A landscape with many valleys, sampled at points; each row gives a point and its height.
From any point a ball rolls to the lowest of the 3 points nearest to it. It stops when none of these is lower. Distance is the straight distance between rows; heights are no part of it.
<1503>: [ 88  81 134 113 159 191 171 120  92 116  96 132 122 168 121 102  80 151
 148 109  71  32 118 156 156 138 153 144 215 137 129]  height 294
<418>: [166 173 135 170 167  99  88 137 119 162 144 111 129 150 134 175 167 144
  98 134 154 168 135 150 137 113 141 105  97 137 117]  height 588
<362>: [121 201 129 144 118 140 112 115 116 112 114 169 158 103 151  90 155 155
  95  83 165 155 122 127 125  96 107 191 141 148  75]  height 673
<1755>: [127  99 128 126 141 152 153 142  96 136 131 119 119 177 128 141  76 144
 137 128 108 102 114 170 137 119 162  85 165 119 128]  height 360
<184>: [116 179 141 134 161 162  89 127 173 124 133 197 136 157  96 150 146 216
  75 193 113 143 174 179 114  65 110 123 147 124 159]  height 466
<141>: [151 213 153 156 107 130 110  98 129 116 116 190 155  91 124 140 167 184
  81  43 186 173 130 121 112  74 100 181 123 138  85]  height 752
<1688>: [111 193 122 115 128 154  99 139  92 111 106 127 141 142 146 134 115 167
  89 133 127 122 109 146 125 118 111 130 164 145 103]  height 142
<433>: [173 173 143 172 152 124  53 127 112 104 110 137 138  74 133 193 171 189
  75 104 202  95 117  95 124  99 161 190 145 158 113]  height 700
<424>: [122  38  93 110 102 136 168 182 125  84  99 137 143  54 160 106 106  73
 160 113 144  93 106  62 105 171 164 184 130 157 121]  height 581
<752>: [109  31 106  90  93 143 182 174  95 106  97 113 124 129 130  93  62  97
 157  94 128  93 118 112 147 149 140 124 123 121 124]  height 429
<851>: [142  87 100 153 155 109  98 140 125 123 131  92 124 117 140 174 124 101
 130 102 158 111 100  99 104 134 149 136 111 140 137]  height 501
<678>: [133  90 144 146 175 140 133  98 163 130 178 112 130 139  83 167 141 130
 159 156  86  91 129 153 148 116 122 108 114 153 223]  height 322
<450>: [143 159 143 132 161 158  88 128 101 133 134 134 148 167 125 172 119 195
  92 164 128 116 129 184 139  81 130 113 142 138 162]  height 195
<1820>: [119  20 128 110 132 135 194 190 108 128  87  90 104 169 117 111  71 133
 147  99 122  89 120 174 169 134 188 105 143 103 119]  height 463
<1559>: [ 77 127 114 100  97 139 148 108 191 114 116 135 128  95 114  43 130  89
 146 155  47 128 152  89 116 168  66 158 143  93 136]  height 549
<609>: [126 148 152 148  97 139 104  94 186 137 136 157 130  87 113  74 170 117
 118 119 114 164 158  89 134 121  64 176 141 109 104]  height 735
<799>: [ 90 154 157 103 126 136 142 113 165 134 155 161 115 162 108 115 134 168
 121 183  65 141 177 193 124 127 104  88 156  95 155]  height 544
<1334>: [139 147 134 155 127 121  96  99 203 153 144 120 111 106  96 105 173 120
 133 159  93 157 151 113 128 139  90 137 104 100 155]  height 508
<1396>: [145 107 116 106  77  97 182 148 142 148 112 128 114 129 140  81  99  68
 185 160 121 174 147  87 136 171 118 100  56 117 127]  height 297
<1099>: [134 142 130 139 159 135  67 110 147 118 129 110 139  87 122 144 161 119
 131 118 139  80 114  84 120 133 115 183 137 140 151]  height 609
<998>: [ 72 147 112  96  98 167 135 111 145  97 105 137 133 108 135  74 106 114
 133 132  66  90 117  92 116 139  78 153 187 120 130]  height 431
<1708>: [124 139 137 132 124 118 103  89 185 143 139 113 118  87 113  89 166  85
 154 131  91 126 153  83 131 149  88 152 105 107 156]  height 641
<461>: [ 98  90 120 102 128 172 141 123  99  99 107 124 125 118 134 127  79 114
 128 101 100  54 101 108 131 147 122 153 197 143 131]  height 377
<553>: [134 164 131 134 108 119 122 108  99 110 126 161 153  83 157  93 177 118
 127  99 174 159 118  97 125 121 113 166 128 136  87]  height 620
<1077>: [172 192 159 155 146  85 105 135 165 169 182 143 115 186 107 179 194 154
  93 165 135 196 174 175 120 110 143  92  91 130 127]  height 552
<600>: [123  44  89 114 132 118 153 152 137 109 130  98 128 111 117 126 106  81
 147 100 122  84 122  87 129 165 133 139 106 134 160]  height 354
<1411>: [152 149 124 158 152  91 115 124 145 168 163 101 109 154 125 170 151 117
 130 155 126 174 141 152 133 127 140  88  90 124 147]  height 495
<1328>: [115 146 123 100  90 109 170 130 150 134 130 134 111 138 140  62 114 101
 145 159  85 158 155 100 126 166  89 110 120 107 115]  height 428
<1470>: [ 96 100 135  74  72 110 217 155 105 145 115 125  91 157 136  89  64 113
 178 146  87 145 164 130 139 162 127  67 103 105 113]  height 233
<1457>: [170 107 109 153 127  75 120 102 134 145 142 113 117  82 121 115 163  76
 169 124 166 145 127  78 128 141 123 148  68 111 131]  height 416
<542>: [118  66 123 131 151 118 181 114 147 149 167 105 127 162  91 152 117 133
 173 140  73  95 137 167 165 137 156  79 107 131 207]  height 232
<1632>: [109  36  87 110 122 124 165 133 154 107 120 112 135  80 100 116 122  75
 168 104  85  51 134  36 137 183 115 177 113 126 173]  height 535
<1704>: [ 63 132 149  93 122 154 168 100 151 135 120 160 106 140  97  79 110 159
 159 173  37  90 165 187 110 140 113 110 195  96 144]  height 282
<1428>: [ 86 119 169 107 145 127 122  98 185 132 163 171 110 156  77 141 151 175
 124 198  89 133 182 199 109 116  90 115 138 109 187]  height 558
<1066>: [182 175 129 138  95 116 126 111  91 129 139 161 175 104 158 138 190 154
 118  69 224 238 126 136 113  77 109 138  96 144  62]  height 659
<52>: [ 92 154 124 121 120 137  98 116 174 123 125 133 136 115 118  90 146 135
 114 145  82 132 150 127 113 126  79 147 151 117 136]  height 204
<1764>: [132  93 100 138 134 122 121 107 164 121 123 105 130  78 121 124 141  71
 154 108 107  72 110  52 124 152 117 166 117 126 158]  height 496
<942>: [ 95  84 135 101 117 136 180 157  75 147 105 128 106 161 140 114  54 122
 148 129 117 118 112 149 150 121 154  69 155 112  99]  height 426
<1056>: [122  73 134 132 139 130 156 153 110 141 135 109 106 187 128 162  82 133
 144 122 128 127 108 170 142 126 169  66 131 117 138]  height 371
<177>: [ 75  92 135 113 119 143 181  95 169 143 128 120 126 126  80  93 107 114
 173 146  26  88 150 125 140 164  99 119 138 107 197]  height 370
<766>: [144 185 135 135 143 166 106 142  72 112 107 134 142 170 134 173 114 176
  66 128 165 132 104 179 131  90 160 109 145 150  89]  height 120
<348>: [133  89 100 123 130  99 157 133 140 135 141  97 118 133 132 132  97  81
 159 131 104 136 130 104 134 147 124 100  82 121 146]  height 446
<708>: [155 101 121 143 119  96 126 139 107 124 122 118 138  82 163 138 160  94
 142 107 215 157  92  95  94 128 157 153  97 138  88]  height 665
<675>: [171 173 130 157 169 146  81 147  98 125 132 122 141 169 139 189 136 182
  73 153 167 132 122 172 130  78 151 109 120 147 136]  height 222
<1001>: [181 114 145 181 145 107  86 146  94 101 113 122 145  51 158 192 171 151
 115 102 214 127  90 101 101 101 157 189 145 155  88]  height 722
<1847>: [147 140 138 157 171 143  49 121 124 105 123 121 145 109 127 182 151 145
 101 123 157  86 106 110 120 122 142 168 140 153 161]  height 383
<924>: [ 90 117 147 114 112 129 139  96 207 131 141 142 118 136  94 110 149 139
 135 172  55 149 177 142 105 152  80 114 140  90 165]  height 504
<626>: [159 190 134 149 108 130  82 107 145 136 133 161 153  96 111 111 181 164
  96  82 170 176 140 118 121  85 100 169 123 138  92]  height 753
<815>: [163 167 135 158 122  89 108 115 145 152 158 122 121 118 116 111 177 115
 129 133 137 173 155 114 137 125 109 126  90 123 119]  height 189
<897>: [160 188 127 136 173 183  57 117 125  99 111 157 162 147 129 178 142 210
  54 146 153  84 112 148 126  61 158 152 143 164 161]  height 296
<781>: [190 148 129 164 126  74  94 117 102 165 145 107 125 112 131 158 182 120
 129 112 211 203 126 131 129 115 134 106  63 129  87]  height 670
<1673>: [122 114 124 119 137 149 116 145  80 103 115 111 130 155 136 156  86 128
 103 117 147  97  94 131 120 129 157 124 167 146 121]  height 289
<948>: [152 144 129 140 139 140  91 171  86 125 107 105 132 160 161 176 103 146
  73 124 192 154  92 176 120  98 170 104 130 140  95]  height 213
<551>: [112 104 107 131 124 119 140 110 164 133 138 104 130 129 106 119 109 101
 154 134  73 105 130 109 125 150 101 114 115 118 183]  height 519
<1116>: [115 129 137 123 157 163  88 108 149 123 131 128 150 135 108 158 134 149
 125 154  98  83 124 136 136 110 110 141 141 137 201]  height 190
<1600>: [ 96 124 125 110  93 126 166 106 178 133 129 114 128 111 117  73 119  85
 159 155  53 119 150  97 133 167  81 121 107 108 155]  height 421
<1496>: [101 174 133 121 139 167 101 119 130 115 133 140 135 144 119 120 121 168
 104 141 102 116 132 158 129 111 100 127 175 130 145]  height 119
<832>: [148 175 139 142 127 105 118 123 127 139 138 131 131 135 141 111 146 134
 105 133 145 184 140 143 131 119 113 119 120 123  94]  height 323
<1442>: [122  44 115 109 133 135 156 171 103 115 108 106 116 159 133 136  67 119
 129  91 131 103 108 129 151 142 163 110 147 119 120]  height 425
<1171>: [153 110 129 168 148 122 101 125 110  94 114 120 145  48 151 167 137 126
 127 106 185  90  97  79 115 129 142 210 167 161  97]  height 678
<1083>: [ 98  92 105 115 114 129 151  94 186 124 133 102 134  93 106  86 136  70
 165 133  69  79 129  59 127 169  93 162 103 110 181]  height 137
<921>: [148 151 125 159 144 107  76 103 132 135 134 107 128 107 127 148 163 113
 114 117 152 132 122 115 126 127 131 148 108 130 129]  height 667
<459>: [181 122 125 149 108 108 101 130  90 124 122 129 151  68 164 162 184 134
 128 101 252 168  95 131 104 108 160 158 116 141  76]  height 655
<985>: [177 167 147 184 133  91  70  96 173 178 172 134 123 120  84 151 206 147
 117 128 138 192 167 125 140 104 108 131  82 121 135]  height 196
<1777>: [123  40  98  79  95 133 168 180 119 114 106 118 139 112 137 102  88  65
 178 114 142 108 135  88 122 165 144 135  88 140 120]  height 418
<997>: [106 141 106 113  93 110 148 127 119 114 110 142 132 116 149  69 117  86
 152 142 106 137 134  91 122 158  91 142 120 123 114]  height 343
<110>: [173 151 130 143  89  87 146 115 136 161 145 133  98 135 141  90 160  92
 147 155 141 216 153 117 129 146 118 103  70 103  84]  height 580
<173>: [186 142 121 191 157  75  77 114 137 167 157  89 123 116 120 188 169 115
 128 115 185 168 122 126 137 110 139 123  64 128 121]  height 717
<1337>: [148 184 146 169 140 119  75 112 168 157 143 144 140 112  95 124 179 148
  99 118 132 159 164 121 136  97 105 150 111 125 122]  height 631
<1111>: [121 142 131 106 101  98 173 142 108 147 140 112 104 163 153 134  96 124
 128 156 115 167 139 157 127 139 141  60 125 116  97]  height 193
<1475>: [124  64 108 105 115 115 170 163 125 143 123  98 123 143 124 129  69  98
 143 110 127 118 122 124 147 153 137  92 101 123 139]  height 389
<670>: [107  77 104  96 109 122 170 138 110 120 114 115 130 118 126 111  81 101
 150  96 114  90 116  96 134 152 123 132 137 127 145]  height 307
<950>: [172 174 139 157 110 104  84  87 150 155 155 139 127 104 101 121 198 132
 125 101 162 184 156 106 154 104  77 149 105 119 112]  height 536
<1007>: [106 160 161 120 129 119 138 119 167 133 169 172 114 176  97 145 162 166
 115 188  96 157 192 191 109 118 119  79 141 108 155]  height 555
<1694>: [135 109 129 129 132  95 169 139 127 163 159 100 103 174 130 185 113 113
 152 142 114 146 140 162 134 138 148  49  98 122 150]  height 413
<1034>: [ 84 117 141 112 153 174 165 114 102 134 112 130 112 162 118  94  82 151
 152 136  64  62 122 167 141 130 131 101 196 121 138]  height 311
<1018>: [126 153 139 132 137 100 127 122 153 151 158 116 118 161 116 140 127 137
 122 161  85 152 154 149 129 133 117  86 122 115 146]  height 212
<39>: [153 170 143 154 183 160  64 121 165 126 144 151 143 141 110 170 165 206
  74 178 141 121 131 172 124  53 110 133 100 133 196]  height 385
<1680>: [180 126 125 163 160 100  72 146 102 142 129  97 130 130 142 181 147 119
  92 113 212 168  97 152 119 105 174 125  83 136 111]  height 135
<1365>: [147 177 123 142 163 156  69 133  97 104 108 128 144 125 131 172 138 168
  83 126 160 103 105 132 125 113 150 160 155 160 115]  height 529
<1840>: [118  41 103  81  82 149 182 195 103  83  91 132 137  86 157  98  80  86
 160 104 167 108 103  92 108 159 180 144 140 145 114]  height 512
<497>: [128 204 130 127 133 142 120 151  91 131 127 142 126 174 146 152 115 184
  79 147 132 160 124 187 127  97 144  89 146 141  92]  height 57
<1268>: [124 143 130 133 118 123 108 106 161 119 127 132 124  79 119  85 177 101
 140 123 114 120 136  77 134 138  96 171 126 120 124]  height 658
<1407>: [ 88  67 151 127 155 149 200 107 158 147 146 130 124 140  71 105 103 138
 189 143  39  72 149 173 150 146 136 113 137 128 190]  height 236
<31>: [125  73 128 109 132 144 145 172  81 131 103 113 114 168 142 133  65 132
 132 101 157 123  97 156 141 119 179  93 173 126 113]  height 390
<1534>: [139 138 122 124  78 127 165 122  98 133 115 163 139  99 186  75 182  92
 165 125 176 194 125 108 119 134 129 135  87 114  82]  height 652
<490>: [103 136 132 138 127 151 107 122 137  88 103 131 138  64 147 123 130 122
 128 119 130  78  95  69 113 142 109 207 183 158 110]  height 707
<1799>: [122 135 122 134 125 109 106 132 107  95 106 136 135  81 170 146 137 118
 116 121 176 113  93  88 112 129 141 181 142 153  89]  height 610
<309>: [187 117 107 180 162  80  76  95 159 160 165  82 129  96 111 178 181  94
 147 115 167 141 127  96 142 126 130 143  63 125 162]  height 789
<1081>: [108 113 105  90  69 134 179 128 107 113 104 158 141 103 165  55 105  63
 187 142 117 145 141  84 113 173 115 134  87 124 120]  height 138
<1017>: [123 168 154 103 116  88 160 126 125 159 171 151  94 199 129 141 138 138
 112 161  96 183 168 185 119 143 145  55 130 105 118]  height 208
<1712>: [107 156 117 117 115 128 119 119 112 106 123 127 136  97 152 105 133 103
 133 118 125 128 108  95 119 141 113 162 136 136 100]  height 464
<59>: [155 147 135 145 185 167  49 129 120 110 126 134 155 140 115 198 149 177
  84 146 155  83 116 128 122  91 149 157 138 164 189]  height 143
<611>: [141 106 116 141 160 116 106  93 176 136 149  84 141 116 107 147 136  92
 149 129  90 103 130  99 130 155 111 134 105 125 189]  height 635
<570>: [133  96 102 121 104 109 159 143 123 122 111 122 126 108 163 105 106  68
 158 121 158 136 122  82 123 156 139 134  86 136 117]  height 338
<302>: [152 164 131 148 132 113 104 141  84 118 114 135 145 110 164 146 152 142
 105  88 210 166  78 141 120  99 142 156 108 153  58]  height 517
<407>: [112 140 124 123 113 135 126 139  86  87 110 120 140 120 167 127 120 117
 119 120 161 115  91 114 107 141 142 155 151 144  90]  height 548
<482>: [107  27 120  80 113 154 179 186  88  86  93 120 108 125 136 105  62 113
 139  89 146  74  95 110 143 155 173 148 176 117 104]  height 582
<137>: [ 75 145 119  94 106 185 127 113  91  98 106 142 127 130 122  98  99 147
 127 123  82  69 125 137 127 129 104 135 208 123 118]  height 335
<798>: [165 160 140 155 157  96 110 160 114 167 166 102 113 176 132 216 149 154
  89 156 169 178 130 182 124  93 174  64  86 141 130]  height 427
<146>: [ 78 109 149  85  90 132 190  86 200 132 130 149 108 136  93  87 116 125
 161 171  27 110 188 155 115 183  86 100 161  65 165]  height 373
<1338>: [140 141 113 132 141 106 112 137 102 129 131 107 130 137 159 142 126 108
 113 123 164 140 105 133 120 122 146 115 107 141 107]  height 69
<1730>: [129 187 121 138 119 123 127 135  98 115 125 141 134 134 159 110 141 139
 101 111 166 171 113 139 124 110 124 136 120 144  64]  height 456
<1304>: [107 194 137 118 119 154 133 135 114 117 136 149 137 168 135 121 114 176
  97 159 101 140 142 186 127 103 108 104 173 131  90]  height 92
<1343>: [158 160 119 159 165 118  63 134 109 130 117 115 146 111 137 179 156 140
  93 113 189 120 113 121 124 121 155 154 116 147 115]  height 602
<683>: [139 123 118 135 137 121 109 162  90 111 113 108 133 132 167 151 121 119
  85 108 206 151  88 135 106 118 166 140 131 146  89]  height 97
<1574>: [117  37 133  80 111 155 184 211  78 109  71 119  96 159 126  88  61 120
 137  93 152  89 100 157 139 135 188 132 178 107 101]  height 474
<123>: [163 193 142 164 139 108  80 119 115 132 139 133 130 122 125 148 177 154
  92  98 177 164 133 134 144  96 130 145 102 138  88]  height 680
<387>: [172 185 161 167 117  81  97 117 167 162 169 150 128 149 110 138 182 142
 110 122 153 218 157 144 139 101 121 116 104 116  91]  height 648
<1145>: [137 131 132 151 171 121  88 122 151 143 167  98 126 158 111 188 137 128
 122 161 121 126 124 146 133 113 135 100 100 145 190]  height 422
<1324>: [106  74 107 112 132 149 146 120 135 106 121 101 137 117 104 136 106 104
 144 101  97  68 115  83 143 163 117 149 151 136 171]  height 31
<1173>: [ 91  91 103  99 111 143 165 112 142 114 116 116 129 116 110  93  87 102
 157 112  58  65 128  87 139 154  98 129 149 114 161]  height 363
<138>: [136 157 129 145 143 107  99 115 156 142 149 113 122 126 125 129 148 116
 128 142 109 148 131 117 133 131 111 132 111 117 143]  height 527
<336>: [175 138 126 163 130  97  67 103 108 129 132 118 136  91 133 170 185 133
 110  96 210 158 115 107 126 110 146 152  95 140  96]  height 644
<1830>: [121 164 120 112  93 117 164 141  93 125 112 150 128 145 180  77 119 132
 118 140 140 186 102 143 121 128 125  99 120 127  71]  height 515
<1576>: [117 140 150 156 137 134  88  96 214 155 134 154 119 127 101 110 172 144
 107 156  79 172 191 137 119 125  82 147 127  99 137]  height 163
<492>: [108 116 106  95  83 114 175 121 133 132 107 135 130 118 146  74 107  59
 175 145 113 145 136  81 134 180 109 130  76 120 125]  height 235
<1085>: [119 217 128 137 141 194  79 136 152  95  97 184 145 137 114 113 142 215
  44 126 112 124 140 157 109  67 109 149 162 148 110]  height 438
<1383>: [160 104 137 141 148 100 144 151 132 165 158  92 101 179 116 208 108 119
 123 149 132 158 127 176 135 116 167  57  89 129 155]  height 518
<120>: [158 211 142 155 122 103 128 149 122 156 156 143 121 171 137 143 155 165
  64 130 146 206 164 180 126 102 138  86 115 148  65]  height 521
<1811>: [151 106 116 133 156 119  85 164 112 115 128  93 134 149 138 182 103 118
 101 107 180 125 100 135 113 125 165 135 127 150 124]  height 292
<1584>: [103 160 133 109 133 137 144 134 103 133 139 135 121 162 127 120  98 166
 109 154  87 134 132 166 135 113 118  95 172 128 117]  height 109
<719>: [175 102 119 168 167 107 100 149 126 139 142  73 118 163 135 186 126 107
 111 127 177 143 109 148 122 110 157  94  82 131 139]  height 410
<1703>: [108  99 108  82  79 149 169 159  87 100  89 160 151  84 205  88 121  76
 146 120 169 127 104  99 106 153 163 140 122 139  92]  height 591
<1293>: [162 160 153 150 164 113 111 138 142 152 174 137 126 190 115 187 158 168
 103 180 135 164 157 193 119 109 144  79 105 135 158]  height 387
<1091>: [133 133 125 119  99  96 151 142 117 141 118 117 124 133 160 107 120  94
 150 145 152 181 123 124 124 137 137 102  79 120 102]  height 434
<1439>: [151 217 134 144 163 167  74 132 133 111 116 161 139 151 122 157 147 206
  54 146 149 131 136 170 135  64 136 128 133 142 121]  height 388
<1410>: [ 65 132 127  94 105 163 180 133  75 123  91 142 110 155 136  64  61 143
 139 115  79  85 114 142 146 132 125 105 205 115  89]  height 141
<208>: [140 150 123 142 119 103 112  95 123 128 137 131 131  95 141 103 168 110
 135 108 157 152 124  86 143 131 100 152 108 129 105]  height 566
<1617>: [ 84 128 142 108  94 126 172 104 160 143 131 144 107 143 114  88 109 133
 145 156  54 117 171 149 127 160  95  93 183  88 138]  height 214
<1115>: [140 162 142 134 164 139  96 135 148 139 157 132 146 159 115 170 157 177
 111 179 119 132 152 167 129  97 127 103 114 132 179]  height 272
<929>: [133 134 126 138 162 167 102 125  77 122 130 123 136 170 130 165  89 175
 103 133 140  95 114 163 131 103 155 124 160 140 148]  height 226
<1526>: [183  83  97 148 141  88 112 145 145 163 140  86 106 130 126 162 134  70
 161 129 168 158 115 123 124 138 164 109  48 128 136]  height 559
<318>: [118  66 100 103 103 102 190 120 160 146 124 105 126 123 111  98  98  70
 171 137  83 102 148  75 147 163 106 123  79 117 164]  height 520
<1662>: [ 92  84 147 114 138 114 224 120 143 154 146 133 101 169 101 122  96 137
 179 137  50  92 165 170 144 152 154  85 121 106 167]  height 187
<569>: [103  87 180 126 170 142 158  85 168 124 167 134 123 140  59 147 121 156
 172 177  71  89 136 182 123 124 117 108 119 132 224]  height 384
<68>: [176 136 128 140 110 100 111 119  85 137 136 137 134  85 163 150 189 117
 137  99 234 193 109 124 115 104 131 131  81 135  89]  height 651
<454>: [127 186 138 144 142 133  79 113 139 103 121 150 144  79 135 126 182 160
 100 100 160 114 128  94 127 102 122 199 143 140  98]  height 747
<301>: [132 130 113 121 145 132 115 130 116 128 132 103 121 157 138 156 106 118
 121 126 122 116 110 123 128 136 136 106 128 132 136]  height 261
<1088>: [101  79 110  92 121 157 139 129 122  78 103 128 136  77 125 125  92  98
 138 102  98  47  99  60 127 163 116 170 182 149 136]  height 398
<440>: [148 171 154 155 105 134  59  82 176 148 144 176 143  84  89 111 186 157
  94  86 153 179 159 110 118  87  70 179 116 124 111]  height 814
<1723>: [126  46  95 102  80 113 180 175 143 147 102 106 139 112 130  87 114  48
 194 131 141 134 162  71 134 174 136 133  37 137 129]  height 465
<1454>: [ 92  66 140 129 154 147 204 125 130 136 123 127 116 156 110 105  82 143
 174 121  46  55 132 173 157 143 161  94 147 120 157]  height 237
<1486>: [146 171 143 161 157 123  78 123 172 147 154 130 135 136 104 144 167 152
 109 162 108 155 171 151 124 104 114 130 119 124 146]  height 477
<1495>: [119 174 136 121 120 103 140 133 129 136 146 130 128 146 134 113 120 145
 111 150  98 167 142 147 130 136 107  93 146 113 108]  height 144
<560>: [ 91 101 151 102 112 113 215 135 119 170 138 131  88 181 124 124  89 127
 173 137  79 120 156 171 135 158 149  66 131 102 132]  height 158
<1310>: [119 194 144 163 143 164  69 111 178 127 113 164 142 111  95 116 161 181
  72 115 119 146 158 137 118  89 101 158 144 136 117]  height 516
<139>: [ 83 156 126  98 105 147 143 121 117  89 105 158 148  88 168  66 138 107
 134 113 122 110 108  80 114 143  96 182 171 133 103]  height 557
<1842>: [125 179 135 130 103 123 118 115 142 122 135 147 132 113 145  64 159 116
 114 124 122 167 123 113 119 125  95 153 132 124  92]  height 639
<381>: [ 92 111 140 112 148 154 153 107 128 138 147 141 116 154 104 118 100 151
 149 158  65  91 131 173 137 127 126  95 170 117 162]  height 302
<849>: [134 188 148 146 104 148  84  97 149 108 122 190 160  45 112 128 182 184
  94  56 162 142 125  83 121  80  81 210 144 148 101]  height 812
<420>: [113  43 100 119 114 132 179 137 128 134 129 100 124 145 110 105  83 108
 164 103  75  73 133 121 159 165 137 111 121 112 157]  height 396
<1787>: [ 98 118 123  91 101 134 181 129  98 118 108 130 118 139 136  91  71 115
 159 126  87 114 121 119 137 159 116 110 148 106 117]  height 409
<1778>: [173 169 139 168 148 111  41  98 145 131 138 141 143  72 110 172 198 158
 100  87 184 124 126  82 142  98 125 174 114 141 139]  height 668
<517>: [ 75 117 107  76  82 152 182 139  77  86  91 169 149 103 175  61  81  90
 146 126 111 114 108 103 114 153 119 137 161 138  99]  height 640
<1253>: [160 150 128 168 187 128  50 104 158 150 144 116 131 113 109 185 184 145
 113 147 142 106 134 127 124 107 129 146  87 129 190]  height 608
<1772>: [ 91  62 129 105 143 178 176 159  76 117  82 124 109 167 135 111  65 139
 141  91 117  67  92 141 152 132 161 128 211 122 104]  height 169
<150>: [131  50 104  88 101 122 162 204 113 107  99 107 126 114 153 110  80  94
 139  94 178 130  98 116 118 146 170 125 121 131 119]  height 575
<947>: [166 129 120 141  97  88 149 111 147 158 139 131 103 106 131  81 151  72
 176 138 142 178 159  86 138 167 114 120  63 109 120]  height 514
<991>: [ 86 149 124  98 104 138 148 112 109 110 117 128 138 124 140  74  97 121
 133 129  89 108 107 110 132 147  97 127 167 125 115]  height 461
<415>: [143  52 110 112 116 127 142 182 111  86 110 108 125  96 141 135  96 107
 126 104 159 108  84 101 105 151 165 153 148 143 120]  height 621
<266>: [101 134 122 115 143 164 102 114 113  89 116 122 139 127 120 148 109 143
 119 110 110  71  98 119 123 134 132 157 187 145 141]  height 442
<568>: [132  92 122 136 118 135 131 142 115  89 103 134 148  55 170 125 134 104
 141 119 159  92  89  69  99 152 136 199 156 151 110]  height 661
<1179>: [166 158 140 146 152 124 101 152  96 145 138 114 126 177 136 196 119 154
  88 151 180 162 121 188 128 105 171  74 104 148 119]  height 312
<1797>: [161  96 109 131 112  89 142 133 124 164 120 106 106 116 136 123 134  56
 170 130 177 164 125 101 128 145 145 121  45 119 118]  height 168
<1597>: [ 66 109 122  93 137 192 152 107  91 105  99 132 129 140 122  79  78 139
 152 107  70  33  99 117 147 129 126 148 225 128 118]  height 314
<963>: [ 74 114 122 104 129 172 145 102 137 115 125 124 138 131 107  90  95 130
 152 130  64  69 126 125 135 143  96 131 188 104 156]  height 368
<289>: [157 187 140 154 118 115 103 113 105 110 131 164 159  89 143 135 184 161
  94  79 191 165 119 126 116  89 120 185 124 148  74]  height 712
<1284>: [131  70 129 120 152 160 122 165  67 117  98 103 119 166 120 160  75 150
  96  94 174 109  90 163 130 113 191 121 187 134 125]  height 382
<452>: [161 128 163 152 197 136  75 114 177 122 170 130 137 137  93 208 165 171
 122 205 134 118 138 162 130  81 112 124  81 149 235]  height 479
<1568>: [146 144 142 138  98 109 129 104 190 158 150 129 103 117 118  81 165  92
 144 151  92 164 165 101 130 154  79 138 106 106 130]  height 629
<855>: [138 111 112 128 139 103 134 144 123 144 136  94 122 157 140 160 109 100
 131 126 150 154 109 132 134 124 145  88  99 127 137]  height 327
<1663>: [ 76 107 130  75  90 146 198 151  65 116  82 144 107 145 166  70  49 117
 147 116 110 102 101 140 136 140 138 105 163 118  73]  height 318
<1206>: [102  70 120 112 149 169 161 129 101 124 122 118 126 158 102 123  82 133
 144 107  95  77 117 140 151 151 150 116 170 130 154]  height 337
<496>: [114 138 141  95 105  91 185 125 139 159 146 127  94 178 132 125 101 125
 150 158  76 154 161 159 123 162 132  64 127  91 133]  height 157
<820>: [ 97 137 141 103 111 116 181 128 114 147 143 138 107 161 127 116  98 147
 146 155  71 126 147 170 125 145 127  75 164 103 118]  height 129

Call two points neighbours if one is among the 3 nearest of the other. Go from one point of each pair to the other, from neighbour to neighbour, staying as low as possible. Name the highest point that can't be avoided.
<59>, <815> | <1439>
<1772>, <1338> | <1034>
<985>, <59> | <950>
<450>, <497> | <675>
<1324>, <450> | <963>
<1338>, <815> | <832>
<1338>, <497> | <948>

For each start below, name the point where the ball stops.
<482> | <1324>
<1407> | <497>
<569> | <497>
<798> | <1338>
